The views of a scene show one set of named points, each view turned or mirrored, shifted and resized as a whole, with a little noise and some points left out.
(in the rows, 128 means zero)

Scene 1
View 1
pinuk: [129 124 127 105 146 116 135 122 133 113 100 148 107 127 136 134 117 117
 120 150 143]
gagal: [137 155 139 102 125 125 207 124 111 150 102  81 150 137 120 171 109 176
  97 111 110]
mopon: [123 121 130 111 150 109 156 144 166  98 112 150 102 116 142 146 123 119
 132 123 130]
Nakuv: [132 130 126 105 140 121 144 115 120 127  98 132 116 135 130 138 118 133
 111 149 140]
tipu: [132 137 140  95 138 120 155 118 113 130  97 124 130 129 127 148 103 126
 110 145 133]
kor: [111 129 130  97 142 121 147 132 153 142 117 112 127 136 133 156 124 140
 130 126 120]
bodu: [131 125 131 106 146 115 143 124 133 108  99 149 107 123 136 137 114 116
 118 146 142]
tema: [123 122 122 106 146 119 131 122 141 120 105 142 108 132 136 136 126 125
 123 147 140]
Pud: [104 121 132  93 148 118 126 136 164 135 120 128 121 131 137 151 122 118
 140 135 125]
zet: [129 121 126 111 149 113 145 132 148 100 103 156  99 120 140 137 122 116
 125 139 140]
siz: [113 131 136  92 141 120 146 131 145 141 114 114 131 133 130 156 115 130
 128 132 122]
Fubo: [131 135 143  97 141 114 166 128 126 116  99 132 124 119 132 151 103 122
 115 134 130]
dom: [134 136 140 107 142 111 188 141 142 105 103 130 119 115 135 158 111 135
 116 114 122]
modeb: [125 135 131 104 138 119 170 132 142 132 110 112 127 132 131 156 121 148
 118 121 120]
Bos: [116 121 123 102 147 119 128 127 152 126 111 137 111 134 137 140 127 124
 130 143 135]
View 2
Nakuv: [126 134 148 118 132 120 138 114 146 141 131 127 123 115 118 130 108 125
 145 139 118]
tema: [123 143 154 113 124 122 150 103 145 149 138 128 130 113 125 138 124 139
 141 133 113]
mopon: [138 162 134 106 108 122 152 101 141 155 145 140 148 129 120 137 153 142
 123 128 114]
siz: [133 131 137 114 138 152 147 121 153 120 137 137 138 113 114 144 134 135
 138 133 129]
zet: [130 158 141 109 111 113 147 100 139 162 142 134 136 121 129 133 134 140
 133 132 114]
gagal: [155 114 118 123 159 144 116 150 152  92 114 136 140 135  66 119 121  85
 126 144 127]
kor: [134 129 144 113 138 152 151 118 154 117 137 135 143 115 106 147 141 133
 132 131 121]
Bos: [123 140 155 111 125 133 156 102 150 142 141 130 135 110 126 146 132 145
 139 130 114]
tipu: [132 134 129 119 138 129 130 126 145 132 129 135 123 117 120 124 108 122
 147 142 134]
Pud: [127 139 145 110 129 154 161 107 153 131 145 137 143 108 128 153 145 152
 137 127 125]
pinuk: [124 148 146 113 120 116 144 104 142 156 138 130 125 114 132 133 119 140
 144 137 118]
dom: [151 152 113 111 122 125 133 122 140 138 134 144 146 138 101 124 143 118
 123 136 125]
bodu: [129 149 138 113 120 114 139 108 140 154 136 133 128 119 127 128 118 134
 141 137 121]
Fubo: [139 146 121 115 128 126 131 122 141 141 133 141 132 124 119 125 122 126
 139 140 133]
View 3
Nakuv: [164 133 108 131 127 126 132 174 122  96 115 116 120 128 128 110 115 141
 146 117 116]
gagal: [127 148 117  77 187 118 198 120 143 136  63 143 144  94  77 111 104 106
 197  88  88]
kor: [145 130 154 133 136 145 129 156 139 144 109 119 124 125 133 129 127 103
 156  77 115]
dom: [143 154 115  77 131 132 158 131 117 113  96 107 130 139 121 143 139  89
 149 107 150]
siz: [150 139 143 138 135 139 132 156 137 138 116 114 118 128 119 135 119 102
 147  82 110]
bodu: [168 142 103 124 108 131 122 171 113  91 124 101 114 148 138 129 127 126
 127 123 141]
pinuk: [171 137 109 134 107 133 116 178 116  92 128 102 114 144 142 124 126 133
 128 121 136]
mopon: [153 139 132 103 101 147 122 154 113 111 117  95 124 154 162 147 156  93
 130 106 170]
Fubo: [158 154 103 108 131 124 147 150 120 106 114 105 117 139 108 138 119 108
 136 114 129]
tema: [166 128 123 138 109 136 112 178 121 102 124 109 117 139 152 119 129 133
 136 110 133]
Pud: [156 133 157 153 115 151 108 168 134 141 132 104 113 141 143 143 131  98
 133  77 126]
Bos: [162 126 140 145 110 143 109 178 126 117 125 109 118 139 155 126 131 122
 136  97 132]
tipu: [161 150 100 127 138 119 146 161 126 105 116 115 115 128  98 125 101 125
 144 113 107]
modeb: [142 136 135 105 143 135 150 145 131 129  94 122 132 122 124 125 127 105
 165  90 121]
View 4
Fubo: [140 142 117 112 117 114 126 134 136 127 131 132 139 121 133 143 141 135
 139 104 135]
mopon: [131 120 109 101 115 127 129 109 141 146 157  97 130  96 124 115 136 126
 133  90 133]
Bos: [125 126 117  96 143 127 143  96 138 135 141 127 127 113 111 115 136 111
 129  98 127]
kor: [137 129 131 114 133  92 132  96 131 126 151 141 128 126 110 121 143 122
 148  91 138]
Nakuv: [136 142 117  91 139 123 139 119 139 125 119 140 139 129 123 129 138 121
 134 114 125]
modeb: [149 135 127 108 119  90 126 111 135 124 143 133 139 129 121 125 145 135
 155 102 137]
siz: [133 132 128 120 133  99 132 106 130 126 145 145 126 126 114 132 142 122
 142  91 138]
zet: [126 127 105  93 126 141 135 115 144 142 139 106 133 101 125 120 135 120
 125 101 127]
Pud: [120 122 124 120 140 113 138  92 131 134 157 136 116 112 108 122 138 109
 131  82 136]
dom: [149 134 116 111 100 105 117 130 138 134 148 109 141 112 135 131 142 146
 148  99 140]

In a view up to two points have been moved. Name them for each view, in the order of its rows, or write none.
view 1 -> none
view 2 -> bodu
view 3 -> none
view 4 -> Fubo, Bos

Scene 2
View 1
Dul: [120 140 138 117 141 134 118 139 112 140 137 133 117 112 129 136 127 131
 112 120 124]
Ditus: [131 133 142 118 136 131 109 126 115 136 130 133 118  96 150 134 128 127
 116 108 126]
zarag: [122 129 136 112 136 128 113 137 129 138 132 129 101 112 119 134 123 125
 112 130 126]
lerod: [127 114 124 135 144 120 111 146 138 131 111 126 108 115 144 131 140 110
 111 111 132]
Rigi: [136 116 135 112 140 130 111 134 134 132 122 124 117 102 134 136 133 119
 112 113 133]
muk: [150 111 143 119 132 125  98 113 131 127 112 128 115  77 172 129 133 116
 119  94 131]
fata: [135 109 125 136 150 125 113 143 134 128 107 124 130 108 157 134 149 109
 110  94 135]
vif: [131 122 137 117 135 125 107 130 131 134 123 129 103 101 140 131 127 120
 115 117 129]
kure: [133 117 133 116 145 132 115 139 131 133 121 123 125 105 133 138 137 118
 111 109 133]
Peko: [114 146 142 109 128 128 111 133 116 143 144 136  90 111 118 131 112 134
 115 139 120]
zozon: [117 123 120 137 156 128 123 159 127 134 119 127 127 129 132 137 146 115
 107 110 131]
kes: [134 120 137 125 132 120 102 126 131 132 118 131  99  96 156 127 128 118
 116 112 127]
fem: [121 135 140 107 130 127 110 132 126 139 137 132  92 108 119 132 115 129
 113 135 124]
muna: [132 124 137 108 144 138 118 137 124 136 130 125 129 105 125 140 134 125
 111 114 132]
View 2
zarag: [136 136 111 118 122 127 126 119 122 102 121 124 137 146 140 109 138 132
 110 160 111]
vif: [137 130 121 116 134 144 121 113 142 102 122 127 147 149 149 119 145 130
 110 149 116]
Peko: [146 129 103 111 111 122 128 115 118  97 116 131 135 151 139 103 138 124
 117 178  95]
muk: [134 114 139 114 150 179 119  98 169 104 113 126 170 146 161 136 160 126
 115 133 121]
zozon: [127 125 127 121 158 107 133 138 135 126 135 129 141 158 144 112 133 158
 115 151 146]
Rigi: [127 130 126 123 141 145 128 116 134 108 118 120 149 141 145 121 145 138
 111 143 126]
lerod: [134 132 127 118 150 127 118 127 153 115 138 130 143 157 152 120 140 143
 104 137 137]
Dul: [135 118 117 115 133 125 138 120 122 110 113 129 146 151 141 107 139 139
 126 173 114]
kes: [143 124 124 110 137 150 116 109 158 102 124 131 152 155 155 124 149 126
 109 144 116]
kure: [124 128 130 125 147 139 132 120 132 113 119 120 151 143 144 119 143 144
 115 144 133]
Ditus: [137 111 127 112 140 147 132 109 141 108 111 130 158 150 149 118 148 133
 126 162 114]
View 3
Rigi: [129 161 136 122 117 162 126 112 104 141 116 140 100 128 141 139 154 117
 121 163 131]
Dul: [140 130 140 130 144 154 108 115 135 133 113 122 116 163 136 135 121 125
 121 150 116]
muna: [129 149 143 122 132 146 124 127 119 128 106 132 105 138 141 136 147 103
 126 162 128]
zozon: [115 131 137 109 115 136 145  91 118 134  96 166 105 176 161 101 155 116
 131 140 128]
muk: [125 209 135 133 122 197 118 110  57 172 110 127 119 102 143 135 136 150
 130 171 150]
Peko: [154 116 128 134 134 167  96 104 151 133 146 119 100 158 123 161 121 134
  99 152 101]
kes: [134 169 127 129 115 189 115  89  90 162 126 137 107 132 140 137 136 154
 115 158 131]
fata: [109 175 137 112 110 160 145  94  77 155  89 163 112 142 164 100 159 128
 140 153 148]
Ditus: [135 162 141 132 139 171 109 114 105 149 110 118 121 141 139 133 121 137
 126 158 130]
kure: [124 158 139 119 120 153 131 115 106 137 106 144 103 135 146 129 155 111
 127 160 133]
zarag: [142 130 129 124 121 161 113 103 135 131 137 135  93 146 131 153 143 122
 105 155 111]
fem: [150 126 127 131 126 170 102 104 140 134 146 124  94 144 124 164 132 130
  99 157 106]
View 4
Dul: [110 128 125 103 106 149 138 142 138 134 131 126 161 140 117 112 112 128
 126 153 119]
fem: [ 95 131 128 108 127 158 127 139 148 134 114 133 168 149 115 136 106 117
 120 127 143]
Peko: [ 89 134 132 105 118 161 132 141 152 144 120 136 163 155 111 137  96 120
 114 134 135]
kure: [131 122 114 107 123 136 132 133 125 108 120 115 164 120 130 100 141 125
 140 145 135]
kes: [139 106 123 100 134 155 132 123 164 113 119 118 156 123 115 122 136 149
 135 131 161]
zarag: [104 135 122 107 126 151 129 137 134 128 112 129 163 142 122 125 116 117
 120 133 141]
vif: [125 117 122 104 131 150 130 130 150 116 117 121 162 129 119 121 131 134
 133 132 151]
fata: [165 115 104  96 125 136 138 120 125 101 121 108 142 105 134  86 161 152
 141 155 146]
lerod: [148 129 106  95 133 146 135 118 125 113 110 119 135 121 131 104 146 143
 123 144 158]
Ditus: [128 105 128 103 112 149 137 137 160 120 135 117 168 126 112 111 126 144
 142 147 131]
muna: [117 124 119 111 114 136 133 143 125 114 125 118 174 127 128 101 131 118
 141 148 122]
muk: [156  80 125 105 134 145 130 125 179  93 128 104 175 104 112 110 153 157
 164 131 158]

In a view up to two points have been moved. Name them for each view, in the order of its rows, or write none.
view 1 -> Peko
view 2 -> none
view 3 -> Dul
view 4 -> none
